Each row is a point on a landscape with many valleys, with its height.
From any point a ball takes the steepest step (drop divided by distance) to one of its 2 nearest points. It stops when none of these is lower. Distance is the straight distance between rows; heights are no part of it.
K723 height 372: 124, 177, 109, 139, 136, 170, 126, 99, 98, 135, 129, 143, 92, 145, 148, 101, 146, 110, 81, 107, 97
K51 height 564: 120, 160, 147, 138, 151, 105, 122, 99, 181, 113, 152, 158, 106, 164, 119, 119, 148, 138, 96, 130, 115
K998 height 334: 152, 82, 147, 105, 151, 115, 155, 162, 120, 168, 109, 107, 120, 93, 139, 115, 133, 133, 147, 149, 149
K243 height 478: 108, 152, 88, 151, 109, 139, 122, 103, 140, 124, 182, 121, 101, 121, 137, 158, 108, 110, 105, 127, 100
K752 height 337: 105, 130, 152, 132, 130, 136, 135, 127, 172, 121, 148, 160, 145, 131, 89, 122, 100, 118, 106, 137, 170
K479 height 400: 122, 151, 128, 123, 113, 139, 138, 121, 116, 115, 120, 142, 119, 150, 150, 111, 147, 117, 105, 101, 112
K742 height 165: 144, 149, 103, 154, 115, 85, 126, 137, 167, 136, 163, 122, 146, 134, 122, 159, 140, 104, 143, 108, 121
K955 height 454: 133, 118, 164, 111, 129, 121, 164, 134, 129, 110, 123, 147, 125, 156, 142, 106, 144, 122, 111, 116, 138
K703 height 226: 99, 131, 134, 124, 114, 126, 84, 130, 73, 141, 89, 104, 111, 135, 133, 163, 121, 174, 142, 139, 141
K613 height 382: 121, 143, 127, 93, 112, 149, 113, 121, 86, 101, 72, 149, 164, 126, 141, 113, 135, 124, 147, 84, 114
K41 height 285: 128, 151, 119, 154, 144, 136, 160, 112, 156, 121, 157, 153, 129, 105, 135, 139, 99, 91, 88, 117, 118
K393 height 623: 156, 181, 95, 115, 156, 117, 128, 139, 135, 139, 118, 169, 132, 156, 118, 123, 184, 112, 123, 102, 127
K654 height 252: 142, 141, 116, 131, 165, 128, 170, 127, 139, 148, 119, 155, 129, 104, 156, 126, 113, 83, 87, 96, 116
K213 height 526: 122, 110, 165, 106, 106, 113, 124, 133, 118, 94, 98, 136, 161, 136, 133, 139, 117, 141, 158, 117, 146
K413 height 622: 121, 134, 99, 133, 130, 138, 77, 114, 175, 138, 104, 154, 149, 150, 110, 129, 165, 154, 106, 119, 129
K78 height 316: 159, 109, 116, 114, 169, 100, 143, 152, 153, 181, 106, 121, 103, 111, 138, 122, 151, 128, 128, 133, 146
K258 height 283: 163, 109, 121, 87, 132, 127, 142, 157, 93, 113, 86, 135, 144, 143, 139, 108, 163, 125, 163, 105, 129
K480 height 596: 140, 173, 137, 131, 150, 103, 147, 125, 162, 123, 118, 173, 124, 161, 125, 116, 165, 117, 105, 107, 125
K647 height 141: 160, 128, 129, 142, 108, 90, 141, 158, 138, 132, 179, 120, 149, 127, 103, 144, 120, 104, 146, 119, 121
K970 height 702: 149, 147, 124, 106, 178, 95, 139, 124, 121, 161, 140, 143, 78, 147, 157, 118, 148, 141, 114, 151, 110
K762 height 270: 120, 100, 140, 130, 114, 133, 113, 147, 91, 158, 112, 85, 125, 90, 137, 139, 124, 160, 162, 159, 141
K718 height 168: 120, 116, 156, 95, 154, 165, 143, 108, 108, 111, 107, 127, 115, 103, 161, 75, 102, 111, 110, 110, 106
K365 height 566: 75, 136, 128, 142, 143, 164, 118, 96, 135, 128, 154, 127, 102, 138, 123, 110, 102, 131, 81, 143, 151
K262 height 450: 119, 102, 133, 121, 92, 130, 100, 142, 88, 116, 147, 113, 146, 121, 69, 132, 59, 149, 131, 155, 126
K131 height 660: 162, 147, 101, 153, 149, 85, 117, 131, 165, 142, 113, 132, 124, 151, 123, 140, 183, 137, 146, 123, 109
K276 height 149: 133, 108, 137, 117, 87, 118, 109, 131, 123, 106, 154, 96, 137, 125, 126, 135, 119, 123, 176, 115, 103
K967 height 363: 161, 89, 165, 105, 132, 121, 146, 149, 118, 110, 131, 91, 120, 110, 131, 118, 136, 130, 172, 142, 110
K966 height 531: 86, 140, 152, 141, 132, 168, 130, 96, 107, 111, 137, 128, 100, 147, 142, 98, 122, 139, 81, 121, 131
K509 height 505: 121, 152, 121, 145, 130, 113, 123, 120, 157, 133, 192, 129, 103, 147, 109, 140, 109, 120, 118, 139, 111
K529 height 683: 139, 114, 115, 153, 103, 91, 127, 151, 129, 137, 108, 101, 168, 127, 133, 138, 162, 127, 177, 120, 145
K434 height 672: 164, 131, 104, 150, 127, 85, 136, 153, 135, 142, 111, 107, 138, 141, 139, 135, 181, 126, 161, 108, 119
K731 height 198: 128, 115, 97, 109, 148, 152, 145, 136, 109, 152, 86, 146, 150, 94, 160, 133, 109, 104, 109, 109, 142
K234 height 191: 130, 125, 80, 146, 103, 116, 110, 134, 144, 158, 134, 101, 137, 125, 146, 158, 134, 115, 144, 108, 124
K457 height 534: 143, 152, 153, 147, 142, 90, 126, 111, 171, 117, 183, 144, 109, 166, 103, 137, 143, 144, 128, 155, 108
K24 height 303: 167, 126, 126, 141, 180, 84, 136, 144, 153, 175, 124, 110, 104, 113, 132, 133, 161, 139, 139, 154, 118
K987 height 254: 105, 113, 135, 136, 115, 128, 89, 138, 86, 146, 112, 91, 130, 100, 122, 173, 94, 162, 152, 149, 149
K251 height 224: 114, 134, 58, 131, 105, 156, 109, 122, 121, 154, 113, 116, 118, 120, 160, 155, 129, 124, 123, 117, 122
K437 height 411: 108, 125, 143, 131, 87, 133, 110, 133, 117, 87, 152, 146, 165, 136, 79, 132, 75, 131, 125, 133, 140
K162 height 595: 115, 134, 123, 132, 124, 121, 117, 131, 150, 140, 100, 149, 132, 147, 116, 123, 149, 145, 132, 129, 157
K475 height 385: 151, 89, 180, 127, 130, 132, 163, 145, 123, 105, 122, 99, 113, 146, 125, 116, 145, 141, 145, 165, 136
K102 height 453: 108, 144, 100, 144, 107, 164, 132, 100, 122, 117, 151, 118, 113, 116, 161, 140, 113, 107, 101, 102, 95
K353 height 591: 97, 108, 130, 120, 170, 154, 107, 104, 160, 143, 168, 121, 99, 126, 88, 107, 102, 146, 90, 162, 156
K124 height 309: 132, 138, 145, 134, 140, 122, 162, 133, 164, 123, 159, 155, 143, 114, 110, 125, 97, 87, 98, 116, 144
K446 height 367: 100, 133, 152, 148, 95, 118, 125, 128, 156, 112, 132, 156, 168, 144, 91, 146, 105, 134, 124, 132, 168
K968 height 216: 121, 131, 124, 106, 143, 174, 137, 125, 88, 133, 91, 146, 134, 106, 157, 99, 115, 113, 103, 103, 123
K583 height 292: 144, 110, 131, 138, 164, 120, 122, 145, 157, 172, 131, 84, 97, 83, 118, 120, 162, 155, 131, 177, 128
K719 height 169: 154, 102, 144, 124, 93, 110, 128, 153, 127, 116, 153, 105, 163, 108, 102, 133, 121, 121, 171, 126, 133
K220 height 180: 147, 124, 153, 166, 119, 113, 128, 132, 171, 111, 153, 116, 122, 148, 61, 122, 158, 147, 145, 172, 138
K8 height 103: 125, 124, 151, 135, 87, 128, 121, 130, 127, 112, 170, 111, 115, 152, 121, 138, 133, 137, 145, 127, 111
K560 height 499: 103, 123, 87, 140, 87, 142, 111, 114, 124, 114, 138, 123, 167, 103, 137, 174, 90, 116, 140, 125, 134
K782 height 670: 133, 163, 95, 125, 164, 116, 106, 104, 146, 160, 145, 141, 82, 142, 153, 134, 143, 134, 98, 135, 90
K37 height 265: 113, 149, 57, 147, 132, 178, 114, 104, 132, 143, 98, 146, 113, 110, 147, 139, 133, 117, 93, 125, 121
K269 height 425: 121, 101, 151, 128, 138, 144, 136, 128, 118, 127, 116, 116, 86, 162, 124, 110, 148, 159, 126, 162, 150
K98 height 525: 103, 130, 121, 141, 80, 126, 121, 123, 131, 106, 124, 140, 185, 132, 139, 151, 111, 108, 133, 98, 132
K188 height 572: 117, 134, 127, 129, 112, 118, 142, 140, 135, 127, 89, 165, 167, 148, 124, 125, 140, 121, 127, 106, 163
K145 height 204: 130, 135, 166, 94, 158, 136, 146, 96, 123, 92, 136, 134, 103, 113, 159, 79, 108, 105, 123, 103, 81
K916 height 187: 127, 118, 145, 131, 103, 120, 105, 137, 69, 120, 74, 102, 134, 135, 132, 155, 145, 170, 170, 145, 131
K911 height 231: 147, 98, 128, 107, 112, 126, 125, 140, 87, 118, 77, 107, 141, 133, 146, 120, 152, 153, 171, 136, 126
K586 height 110: 170, 127, 153, 124, 144, 83, 156, 146, 121, 123, 184, 117, 123, 123, 106, 135, 119, 122, 145, 146, 103
K266 height 314: 120, 162, 93, 136, 164, 192, 111, 102, 124, 148, 106, 155, 100, 124, 130, 101, 144, 118, 78, 125, 122
K595 height 480: 87, 125, 162, 119, 128, 153, 131, 103, 104, 104, 120, 130, 103, 170, 128, 99, 135, 162, 101, 145, 155
K227 height 223: 129, 112, 104, 115, 135, 123, 157, 143, 141, 141, 113, 133, 156, 103, 157, 138, 108, 89, 117, 102, 143
K425 height 247: 132, 137, 154, 88, 128, 127, 135, 105, 113, 78, 134, 118, 92, 147, 159, 99, 138, 126, 142, 111, 77
K755 height 469: 112, 119, 104, 145, 96, 131, 89, 143, 107, 139, 145, 112, 147, 117, 66, 158, 70, 145, 129, 166, 151
K402 height 284: 122, 114, 126, 138, 132, 137, 127, 147, 118, 172, 110, 77, 103, 83, 125, 123, 153, 158, 145, 182, 143
K106 height 549: 110, 125, 141, 133, 109, 102, 116, 140, 119, 118, 86, 146, 183, 134, 130, 154, 117, 132, 142, 107, 165
K209 height 336: 146, 139, 134, 77, 136, 149, 141, 130, 93, 100, 94, 156, 140, 135, 143, 91, 155, 109, 139, 91, 107
K435 height 494: 108, 114, 176, 102, 124, 136, 142, 125, 121, 93, 115, 144, 145, 133, 136, 107, 113, 132, 126, 117, 139
K27 height 511: 110, 119, 139, 129, 117, 167, 140, 105, 124, 94, 135, 140, 160, 92, 128, 127, 73, 105, 127, 112, 121
K621 height 153: 137, 120, 150, 155, 103, 117, 134, 139, 144, 128, 150, 115, 123, 146, 101, 133, 148, 148, 154, 154, 147
K827 height 484: 102, 126, 115, 160, 121, 185, 132, 88, 103, 109, 126, 133, 130, 100, 152, 127, 89, 118, 106, 117, 113
K884 height 483: 113, 120, 82, 147, 98, 139, 100, 133, 138, 133, 150, 126, 157, 106, 99, 168, 87, 123, 139, 146, 154
K769 height 349: 148, 77, 156, 84, 145, 119, 142, 150, 121, 130, 124, 107, 129, 98, 143, 115, 106, 122, 157, 133, 133
K92 height 644: 152, 170, 77, 129, 160, 108, 109, 126, 150, 159, 124, 149, 116, 145, 136, 136, 170, 122, 124, 112, 105
K891 height 74: 151, 109, 163, 120, 160, 108, 152, 145, 119, 143, 176, 104, 87, 132, 122, 119, 117, 133, 127, 163, 125

Where does a ball stop that starts at each point below?
K92 => K102
K475 => K916
K402 => K916
K884 => K731
K752 => K731

For each start below, name every point that the ball comes to, in order.
K560 => K884 K755 K262 K437 K446 K752 K124 K41 K654 K227 K731
K782 => K92 K393 K480 K51 K457 K509 K243 K102
K365 => K966 K595 K269 K475 K967 K769 K998 K78 K24 K583 K402 K762 K987 K703 K916
K353 => K752 K124 K41 K654 K227 K731
K970 => K24 K583 K402 K762 K987 K703 K916
K434 => K131 K92 K393 K480 K51 K457 K509 K243 K102
